Each scene shows the same named points in several views. A view is turned or mirrored, shifted and resized as a whole, has a little noise and may leave points out.

Scene 1
View 1
vetu: [ 15  29  21  33 -11  11   0   4  -2  18  41   2 -21  13   7  17   8 -27
 -43  -9  16  -2  45]
muga: [ 37  35   9   8 -13   5  23  -1   8  24   3 -14 -26   9   0  11  -2 -38
 -26 -20  24   9  38]
Tobob: [ 47  43  48  33  23  15  -1  -9  14  45  -6 -18   2   5   3 -24  -3 -41
  15 -39  45  14  39]
Rom: [ 28  26  10   8   7  16   5   4  -5   9  -3  -3  -8   3   3 -13   0 -17
 -11 -13  26  14  23]
fisik: [  4  17  23  25 -33  20 -22  15 -24 -15  15  -6  -1   8  15 -12   5  21
 -42  -7  21   9   3]
fupur: [  3  23  27  19   2  21  -1  18 -37 -18  21  15  -1  11  14  -5   3  24
 -32  -7  -1   5  34]
Lor: [ 16  38   1 -11  -9  -7  54   4 -12  -9   0  37 -42  17  -3  10  -1  -8
 -33  -5 -18  14  33]
viden: [ 37  12   0 -12   5  33  -4  18 -36 -11 -30 -42  11  -7  12 -22  -7  19
  -5 -20  27  17  13]
Teno: [ 27  14  -7  13  14  26  -7   9 -10  17  24 -20  -5   3   2   6   3 -21
 -21  -3  27   4  38]
mokud: [ 28  24  14  -9  -4  21  15  15 -33 -14 -29 -14  -1   1  14 -21  -8  20
 -11 -24  10  17  17]
demaz: [ 32  40  23   9  47  21  34  11 -38  12  25   7  -6   6  13  18  -5  -9
 -12 -29 -12  -7  88]
piz: [ 15  14  -6  -3  34  30   6  22 -50 -16  20   3   3   3  13   2   1  18
 -18  -1  -7   0  49]
Labek: [ 22  28  25   4 -33  22  12  20 -39 -14  -6 -27  -7   3  17   3  -2  26
 -41 -29  11   2  29]
tunaz: [  8   5 -15   1 -26  20  -8  19 -24 -15  14 -11 -12   7   7   4   4   7
 -45   9  17   9   7]
Tez: [-13  26   8  13 -28  -2  17  13 -21 -25  28  52 -30  24   5   3   7  15
 -55  11 -15  10  14]
buzun: [ 15  30  25  22   1  16   9  12 -22   2  25  10 -11  11   9   5   2  -1
 -32 -13   4   3  43]
vuni: [ 27  19  31  28  47  42 -30  16 -36   6  16 -18  32  -3  16 -27   0  10
   7 -19  27   6  42]
View 2
Lor: [-26   7  44  -4  18  -6  13 -11 -35 -14  38  20   5  26 -14 -15 -23  17
  10   7 -21  21 -27]
mokud: [-20  -4  24   6  -6   4   9 -24  -2 -20   7  19 -22   7  14 -17  13  10
  16   6  23  12 -51]
fupur: [  6  21  34  18  -2  20   6  -6 -12  -8  -2  -2 -11  13  12 -23 -15  -5
  22  -9  -2  -9 -20]
Teno: [-14   6   2  14   1  -7   3 -11   0 -42  13 -15 -10  10 -11  -6  14  23
  35  10  12   8   0]
fisik: [ -2   7  16   7  -6   7  22 -16   6 -12   1   9 -34  14  13  -9 -16  -6
  21   2  25 -18   0]
buzun: [-12  18  19   6   2   6   4 -17 -12 -19  11 -11  -2  14   3 -15 -11  10
  28  -3  -5   2  -6]
viden: [-19 -10  13  11  -9   1   9 -23  13 -36   1  13 -30   2  12 -17  32  11
  23  10  38  11 -52]
Tez: [  3  18  46   6  12   3  25   4 -25  -4  22  21 -15  27  -8 -15 -45  -3
  12   3 -11 -12   0]
vetu: [-18  17   4   3   4  -3   8 -22  -9 -24  19 -19   2  18  -3  -4 -15  16
  33   1  -5   0  26]
Labek: [-25   3  35  -3  -8  12  18 -42   2 -25   2   4 -18  22  23 -20  -7   1
  24   4  25   2 -23]
muga: [-39   0  -1 -10  10 -12   6 -35 -10 -27  28  -3   0  16  -5  -4   0  31
  23   9   0  23   0]
vuni: [  4  14  -9  29 -18  14 -18 -11  12 -23 -14 -24 -13 -14  11 -18  36   8
  36 -10  18   0 -28]
tunaz: [ -7  -1  30  10   3  -4  28  -6   4 -39  15  11 -31  22  -4  -8  -9   7
  25  17  25  -8  -4]
demaz: [-21  25  29  13   3  14 -20 -23 -26 -33   9 -35  28  10   3 -27  13  17
  37 -10 -20  25 -28]
Tobob: [-34   3 -46   0  -7  -8 -21 -42  -2  -2  10 -10   1 -14   4  -1  29  36
  22 -10  -1  25  -9]
Rom: [-18   1   3   4   2  -9   8 -17  -5 -20  18  10 -17   8  -3  -7   2  21
  18   8   7  10 -14]
View 3
Lor: [ -4  16  -7  -6  52 -24  -6 -18 -22  13  -4  -4   0  16  -6  -2 -19 -18
 -11 -30   2  23 -17]
Tez: [ -4  37   8 -16  44  -9  -4 -13 -11  23 -22  16 -25   7  13 -17  -4 -29
  -1 -17  -2  15   0]
piz: [ 16  32   8 -23   3   3   1 -18 -21   3   0  -2   8  38  -8  16  -9 -36
 -28   4  -7  -2  -4]
Teno: [ 13  17 -24 -13   0  18   9  -6  -6 -14  -6   8   9  11 -14  20  -5 -17
  -5   0   8  -1  -7]
Tobob: [ 19  14 -35   1   8  14 -18  10  24 -27  20  -7  14  -8 -19  25 -28  30
 -13   4  14 -10 -20]
fupur: [ 11  42  15 -20  14  -1 -14 -13   0  11  -6   4 -16  18  12   2 -13 -20
 -25   2  -5  -2  -2]
Labek: [ 15  26 -24 -12   4  -9   1 -16   1  -9 -34  -4 -20  17  21  19 -22 -17
 -36  -5  -9   5 -12]
Rom: [ 13  18 -25  -8  18   7  -3  -3   0 -12  -6  -2   2   9 -19   8 -13  -2
 -12   0   0   0 -14]
vuni: [ 26  38  -1 -20 -18  28 -12   0  14 -16   8  -2   5  23 -13  20 -11  -4
 -30  30  -5 -25  -4]
viden: [ 25  24 -34 -11   1   8   6 -12  -2 -20 -28 -18  -8  33 -22  16 -16 -11
 -40  20 -20  -8 -18]
mokud: [ 17  25 -25 -10  17  -6  -4 -15  -2 -10 -24 -19 -12  29 -11   8 -21  -8
 -39   8 -17  -1 -21]
demaz: [ 17  22  11 -17   4  -9 -13 -12 -14  -3  33  -6  28  24   7  35 -26 -18
 -27 -14  13   1 -13]
fisik: [ 11  37 -16 -14   7  12   0  -8  10   0 -37  13 -30   4  11  -1  -6 -16
 -16   6  -9  -4  -1]
vetu: [  7  21 -13 -11   8   9  -1  -3   0  -6   0  19   3 -11  11  18 -10 -14
   6 -18  19   9  -3]
tunaz: [  7  26 -24 -15  10   8  16 -14 -11  -2 -39  11 -17  13  -5   1   1 -33
  -9  -1  -7   6  -4]
buzun: [ 11  28  -4 -14  14   2  -7  -9  -1  -1   0   6  -3   6   9  12 -14 -15
 -12  -9   7   3  -7]
View 4
piz: [ 23  -2  -7  -3  21 -10 -37   6 -14   4  14   3  13   3  11  12 -26  32
  20  32  32   4   0]
demaz: [  3 -17   4 -20   3 -27 -24   5 -20  15  17  -1   4  -9  -4  33   1  38
  40  29  44  25   2]
vetu: [ 17 -27  26  -7  -1 -18 -31   7   2  19   0   0   7  16  -5  11   4  12
  38  12   5  13  22]
vuni: [ 17  11  -7 -10  27 -21 -12  -1  -9 -15   9  11  18   2 -39  19 -27  31
  40  20  16  10  -6]
Tobob: [ -7 -14  23 -25  -4 -29  15  -9 -24  19  -4  11  10  20 -53  26 -17  26
  41  16   9  25  20]
Teno: [ 18 -21  10   0  19 -16 -19  -3  -1  17   7  -5   9  19 -16  14 -21  20
  30  23  11   8  24]
tunaz: [ 31 -18  14  -3  16   1 -34   4   2  18  -2   1  10  30  14  -3 -37  15
  24  19   0 -13  14]
Tez: [ 27  -7  25 -12 -15   5 -53  23 -14  19 -13  16  13  19  37 -20  -6  12
  13  10   5  -5   5]
Rom: [ 10 -13  15 -13   4 -10 -11  -2 -20  22  -3   8  10  22 -17   7 -28  22
  22  22  10   8  17]
Labek: [ 22 -19  17 -30   4  -9 -25   6  -6  21   0   5   3  20  17  14 -42  30
  49  20  12 -14 -14]
viden: [ 18  -6   0 -19  24  -7  -5  -9 -15  15   2   8   9  26 -11  16 -68  37
  32  30  14 -10  -4]
mokud: [ 13  -6   8 -26   7  -5 -14   0 -27  20  -2  13   8  22   3  11 -55  35
  28  28  17  -8  -8]
fupur: [ 22   4   9 -17   0  -6 -42  18 -16   0  -1  16  14   3  12  -1 -11  26
  30  14  16   2 -12]
Lor: [  8 -20  22 -18 -21  -2 -34  12 -34  40  -4   9   6  17  33  -2 -12  23
   4  27  27  10  18]
muga: [  5 -36  28 -16  -6 -17 -11  -3 -13  41  -1  -2   3  26  -5  19 -18  19
  31  21  11  13  30]
fisik: [ 30  -6  20 -18   9  -2 -31  10   1   9  -9  13  11  25   3  -4 -32  15
  43   7  -8 -15  -6]
View 5
mokud: [-10  37  -7  22 -37 -16   6   5  26  28  -9  13  -7  20  11 -10  16  16
  -7  -9  -9  17   7]
buzun: [ 27  18   5   1 -28  -1 -13   0   7  -2  -1  -3  16   1 -13   0   3  10
  20  10   8   5  16]
Tez: [ 37  10 -44  12 -23   7 -27   6  28 -28  17  -3  30   5  15   8  -7  28
   1   4  21  -1   8]
vetu: [ 34  19  18  -8 -24  16 -13  -4   1  -2   5  -8  20   4 -23   8  -1   2
  29  16  13   3  14]
piz: [ 33  30  -8   7 -40 -35 -14  13  15   1 -29 -14 -12  -1  11  -8  36  13
   8   8   5   8   5]
Lor: [ 27  20 -24 -10 -20  15 -14  11  23   0  30  -7   5  28  31  -1   7   8
   0  -4   8 -14 -22]
muga: [  9  31  23 -18 -25  30   4  -3   9  25  13  -5   6  23 -14   8   5  -3
  19   3   3   1  -5]
Tobob: [ -5   8  52 -19 -29   7  25  -8  -7  44   2  26  -1   1 -23 -13   0 -10
  34 -17 -27  -8  25]
Teno: [ 17  30  19 -10 -41   5   2  -5   9  13 -23 -13   0   2 -21  14  25   6
  24   3   2   9  12]
demaz: [ 45  24  26 -15 -21 -31 -15  20 -10  16  -5  -6 -15   6  12 -34  22 -12
  24  21   0  -7 -11]
vuni: [ 13  17  25   8 -47 -46   8  -1   2  20 -46  12  -9 -21 -17 -18  23   9
  25  -3 -15  12  39]
Labek: [  0  48  -4  33 -27 -12  -9   5  21  19  -2   7  11  22  -7 -10   2  15
  -4  21   8  31  10]
fupur: [ 30  14 -17  21 -28 -30 -19  10  12  -8  -5  10  14  -4   7 -18   3  18
   7  10   7   7  21]
tunaz: [ 10  40 -21  17 -42  10 -10  -7  31  -1 -15 -16  16  10 -15  27  18  26
   2   4  12  22  13]
Rom: [  4  20  11  -5 -36   6   6  -5  17  19  -4   4   1   7  -6   6  12   8
  15 -14  -8   0  12]
viden: [-19  46   4  21 -49 -19  14   0  27  36 -30   8 -14  15  -2  -1  30  17
  -3 -10 -12  27  16]

In a view up to two points have been moved. Name them for each view, in the order of its rows, or write none.
view 1 | fupur
view 2 | Rom
view 3 | none
view 4 | demaz
view 5 | buzun
